A landscape with many peaks, sampled at points; each row gives a point and its height.
From any point a climber steps to the highest of the 2 points nearest to it. It stops when none of these is higher. Distance is the straight distance between rows; heights are no part of it.
Malas: [ 84 126 169 144  85 136 152 181 168 100 149 153 123 150 180  99 136 145
  99 145  81 196]  height 597
geki: [143 127 173 207 114 124 113 155 159  88 118 138  83 104 149 106 190 115
 111 105 111 156]  height 465
temop: [ 69 125 149 105  95 113 140 153 169 130 137 157 124 152 153 126  85 168
  77 138  95 202]  height 510
Fut: [151 138  97 192 161  77 102 152 118 111 144 165  81 105 103 128 192 155
  94  99 102 116]  height 437
Goli: [ 79  97 171  74  85 144 121 128 109 146 147 144 159 141 134 132  82 110
 136 165 127 143]  height 753
sozan: [117 128 135  84 119 164 119 141 110 126 198 127 173 164 122 131  97 121
 126 182 127 122]  height 679
fek: [137 143 106 142 126 104  93 124 136 106  86  90  55 126  85 145 112 104
 109  94 128 154]  height 419
fik: [133 152 129 167 168 151  73  77 116 140 102 170 104 104 128 108 113 111
 131 138 184 115]  height 96
nonun: [153 136  82 149  97 107 136 150 143 158 112 135 129 173 117 156 161 137
  64 101  83 149]  height 439
lufa: [136 129 100  85 122 125 149 152  69 148 141 122 102 182  62 113 152 111
 119 137  98  70]  height 353
gubap: [ 98 114 163 106 139 149 153  88 121 152  77 141 158  58 139 131 109 135
 174  80 116 143]  height 711
kupu: [105 164 151 119  95 141 142 108  93 122 153  98 163  92 146  73 152 172
 184 107 102 100]  height 776
mil: [ 63 135 152 167 137  90 165 147 162 145 121 145 107 172 155  85 152 159
 107 130  97  87]  height 261
deni: [122 127 112 144 143 138 133 155 174 103 146 145 123 143 111 169  96 124
  98 103 115 135]  height 364
betor: [136 121 163 122 142 182 130  87 129 141 126 171 195  74 136 144 108 129
 163  91 132 130]  height 731
Derat: [147 153 129 156 175 135  98 124 105 148 130 193 100 120  69 112 123  92
 112 123 163 103]  height 105
ketev: [171 137  47 136 123 152 100 112  78 152 126 132 152 144 136 141 149 115
  95 144 157 166]  height 491
magol: [153 109 169  86 130  98 154 133 132 114 127 115  92 123  31 157  85 113
 173 113 132  84]  height 146
Vubel: [ 89 147  87 183 153 111 118 101 139  87 150 106 124 152 134 103 136 170
  93 124 136 109]  height 727
madi: [182  91 105 100 108 104 101 101 116 136 142  92 187 137  90 193 123 104
 119 142 158 123]  height 284
Lus: [112 151 160 155 138 133 133 126 127 130 162 158 106 160  92  67 133 160
 114 138 149 106]  height 176
popas: [ 72 110 171 132 158 129 165  98 117 163  53 166 107  79 141 100 124 132
 151  73  94 102]  height 683
Dolot: [153  99 138  68 134 131 136 131 129  80 162  96 129 111  74 178  78 132
 155 133 132 119]  height 154
mibi: [ 87 126 158 121 156 153 127 133 132 111 144 147 145 113 171 104 121 127
 174 140 109  87]  height 189
Lesa: [ 69 120 144 139 130  97 179 153 124 156  79 149  77  84 136  92 144 162
 142  78  96  78]  height 640
faru: [ 62 138 139 146 107 132 145 159 111 134  86 128  39 108 146 101 160 136
 117 110 128 100]  height 591
gelum: [ 97 128 151 129 144 147 162 166 154 114 169 174 132 124 163 103 167 152
 146 121  93 111]  height 205
zipeg: [124 146 139 138  99 127 129 130 127 120 140 107 164  85 152  94 140 160
 136 130  98 167]  height 714
lofov: [196  83 139  79 127  95 148 124 131 115 140  88 163 176  80 208 120 129
 113 158 171 145]  height 273
vimug: [154 148 165 164 148 155 121 115 144 109  91 126  84  85 186  75 179 121
 159 141 162 154]  height 532
fumim: [155 127 100 101 149 118 166 118 121 172 104  95 158 143 134 125 155 136
 169 124 133  90]  height 834
tarul: [153 151 164 147 160 145  59 107 126 125 120 165 136 106 158 103 134  88
 124 181 142 135]  height 82
kelus: [107 140 138 141 123 112 158 172 160 138 164 170 120 163 132 102 165 178
  87 122  73 117]  height 228
zufo: [128 129 110 113 132 118 122  94 146 153 134 115 209 182 135 157  75 118
 125 145 173 139]  height 436
feg: [132 128 111 129  92 124 115 149 150 177 148 135 174 167 154 152 155  98
 100 117  79 119]  height 416
Mem: [107 137 161 105 134 161 104  83 112 168 122 156 198  92 186 115  99 148
 147 191 151 131]  height 553
Mez: [104 163 135 154 144 121 156 152 140 100 188 160 110 197  88  96 124 185
  95 121 112 109]  height 199
ruk: [175 124 136 140 100 161 109 100 114 129 136 167 217  69 143 174 107 107
 148 110 134 160]  height 760
Memuf: [161  67 169  51  98  93 194 120 138 118 111  74 125 154  94 217 112 162
 115 152 164 163]  height 264
duvo: [147 143 119 187 175 139  92  96 119  78 141 111  84 186 160  74 168  97
 135 174 160 137]  height 618
rova: [131 138 119 206 128 113 103 122 148  62 125 104  60 136 111 126 160 126
 109  90 140 155]  height 438
dapi: [148 146 110 181 128 101  96 138 120  61 173  80 120 181 164  93 157 108
 110 191 136 153]  height 730
Pob: [146 171 159 142 146 146 135  99 107 137 122 127 184  87 158  82 177 146
 181 122 104  98]  height 830
puz: [183 124 108 134 186 122  84 141 147  88 139 152  99 123 135 145 152  55
 138 148 131 145]  height 62
kes: [133 144 118 115 146 154 159 101 107 176 115 129 181 100 176 104 157 149
 163 143 117  69]  height 879
zivi: [ 95 127 111 119 158 103  72 138 140 122 151 145 122 124 132 128 110 126
 109 171 137  89]  height 718
tigu: [150 100 115 104 128 133 172 147 160 190  67 130  92 160 121 149 147 118
 115  82 143 147]  height 787
Lov: [151 142 104 162  79 162  71 118  93 112 133 127 173  62 164 160 112  83
 137 151 120 170]  height 811
kedo: [ 93  87 145 106 148  99 213 127 124 187  57 156 117 116 113 123  92 147
 164  90 131  51]  height 133
lemup: [125  88 146  89  85 134 148 123 171 108  89  85 143 163 164 187 109  81
 124  98 114 167]  height 53
Laf: [108 141 143 108 139  97 144 161 173 120 127 131  99 178 116 143 112 114
 106 122  90  92]  height 344
likep: [ 96 136 120 185 141 130 150 125 174 112 135 135 130 147 171  88 145 186
 104 100 134 161]  height 826
Zif: [ 91 117 135  98 124  94 120 139 114 147 119 119  84 125 101 113 108 130
 133 157 137  80]  height 642
noruk: [105 122 137 147 119 106 101 131 175 132  77 105  70 127 143 145 103 109
  91 106 133 182]  height 418
denuz: [123 135  82 156 144 147 119 170 112  93 151 147  85 136 120 158 121 136
  98 118 151 171]  height 382
Saze: [161 112 101  69 108 110 142 146  92 166 122  96 113 115 104 132 161 166
 126 165 152 132]  height 246
Mimeb: [ 52 124 137 113 141 142 156  69 145 166 106 125 196 144 189 115  76 150
 154 117 133 132]  height 490
tato: [149 109 144 103  74 138 131 134 133 106 107  99 131  60 139 133 105 136
 149 137 130 247]  height 929
duzog: [174 163 113 157 140  77 116 142 131 110 129 116  86  93  70 108 156 159
 100 108 116 145]  height 461
mev: [157 139 156 182 149 127  99 129 172 105 108 158 118  64 179 102 151 126
 144 119 137 171]  height 500
zavu: [156 138  61 167 126 176  98 107  65 141 111 124 123 136 137 149 164  76
 121 104 156 115]  height 514
Zikam: [154 170 103 163 149  95 117 119 118 123 117 102 109  93 107  85 155 156
 148 113 138 108]  height 483
siled: [143 133  98 222 156 133 100 118  94 118 161 176 112 117 119 112 191 153
  62 108 139 127]  height 417
Tavef: [126 129 111 132  70 148 105 113 110 131 129 105 166  43 151 158  92 124
 132 145 137 207]  height 865
zopu: [165 162 121 160 159 121 106 108 113 131  85 110  98  83 153  87 180 108
 163 122 143  94]  height 503
Sez: [117 101 170  81 116 113 185 123 125 142  99 141 119 125  57 133  77 141
 165  87 116  78]  height 140
sazek: [124 133 111 160 201 112 137 128 128 132 128 173  77 118  88 120 113 131
 133 128 170  58]  height 114
Tudiv: [166 140 135 179 175 167 126 132 143  91 152 129  98 124 189  86 188 111
 157 145 151 136]  height 563
muga: [183 136  90 134  82 122 116 133 119 162 132 130 141 149  94 155 125 121
  77 125 134 184]  height 462
tusor: [143 111 174 107 102 126  82 108 148 111 113 117 161 108 149 140 118  55
 161 133  92 127]  height 63
nis: [171  99 162  96  76 148 147 141 114 130 113 119 107  82 106 166 108 121
 146 115 163 211]  height 877
teg: [ 70 125 121 124  94 100 121 147 187 116 110 113  88 162 140 146  84 121
  65 114 100 171]  height 451
nofo: [149 119 109 122 141 172 138 111 124 149 157 130 179 197  77 144  79 135
 124 123 186 140]  height 413
Samem: [ 94 106 169 103  75 124 118 134 156  94 101  99 135 136 149 153 112  74
 154  95  67 143]  height 57
kud: [108 154 113 161 122 175 123 110  84 149 124 133 127 126 153 115 156  98
 128 109 129  65]  height 531
sira: [155 153 125 138 128 113 108 135 139  86 161 102 138 141 148 104 138 127
 123 141 111 161]  height 648
zer: [158 122 139 122 160 146  66 113 126 123 112 130 128 106 140 155 136  50
 145 144 133 126]  height 70
sikul: [133 133  88 206 153 147  99 155 100  97 162 187  82 120  92 123 138 131
  74 112 156 166]  height 400
rig: [176 117 126  78 135 127 111 120 100 127 166 110 165 109 106 129 154 115
 167 158 112  78]  height 318
pipem: [ 75 134 145 124 100 167 121 135  88 148  84 119  96 101 156 113 142  90
 146 112 122  65]  height 552
Lodit: [104 130 104 119 158 126 167 141 113 168  80 174  82 119  83 131  83 119
 153 110 140  43]  height 124
Kig: [133 119 102  84  92 165 174 146 131 147 157 129 139 188  91 141  92 152
  89 120 149 147]  height 392
bado: [149  99 146  91 103 171 126 125 109 138 100 126 101 102 111 144 105  83
 165 114 165 140]  height 840
Bipin: [100 115 114  67 126 119 135 124 138  97 163  78 145 129 106 154  62 172
 140 136 133 107]  height 162
Fugos: [148 118 102  96 121 159 158 159 102 174 154 148 119 181  83 136 146 125
 103 131 150 127]  height 375
Loro: [117 144  76 145 130 114  69 137  90 111 178 125 134 120  96 146 129 127
  97 146 128 110]  height 647
kad: [120 155  65 178 157  70  86  97  86  96 157 105 123 175 102 132 142 131
  70 131 122 106]  height 649
duzal: [120 125 141 185 121 136 150 172 176  81 156 138 105 169 173  91 148 171
  95 144 125 193]  height 708
Badug: [ 84 138 122 113 163 122 131 122 133 106 154  96 146 112 128 116  96 168
 182 145 135  77]  height 175
fibeb: [ 92 117 122 129 135 125 137  95 181 139 116 137 189 163 185 151  58 118
 134 108 135 151]  height 466
fome: [ 79 122 150  97 136  93 188 168 177 115 111 130  84 175 143 108 113 143
 120 148  72  62]  height 309
bapi: [147 129 115  79 109 132 145 152  91 144 182 101 154 144  94 144 155 126
 138 144  81  78]  height 332
zopon: [167 105 109  89 105 132 150 133 125 158  91 117 101 120  92 173 133 109
 116  82 148 138]  height 810
gos: [109 121 153  71  85 102 135 119  93 163 129 114 144 148  94 119  99 134
 133 159 134  94]  height 693
Dete: [162 100 128  53 105  95 149 143 125 137 119  59 117 122 104 163 127 167
 148 167 144 166]  height 256
rakud: [140 128 119 108 127 102 196 134 151 163  68 101 113 160 142 135 164 129
 153  78  95 116]  height 799
dipi: [192 120 103 100 122 103  68 118  89 117 154  91 202 106 113 161 155  87
 140 170 114 138]  height 300
tigi: [ 96 106 172  86 150 144 125  69 139 150 123 127 205 107 169 116  76 158
 166 156 133 158]  height 519
nomu: [114 145 119 116 127 161 110 127 136 125 185 138 204 113 179 113 104 143
 149 194 130 130]  height 611

Call two points neighbours if one is among the 2 nearest of the other. Go from one point of each pair to the other, from neighbour to neighbour, staying as high as possible. Name the lowest point that can't be avoided.
zivi / kes: noruk
dapi / tato: sira
kes / tato: tigu
Goli / likep: Zif
likep / zivi: Loro

Where does a climber stop that starts at each point below?
Dete: Goli
fome: dapi
rova: dapi
Fugos: Goli
Fut: dapi
muga: tato
noruk: likep
Lesa: tato
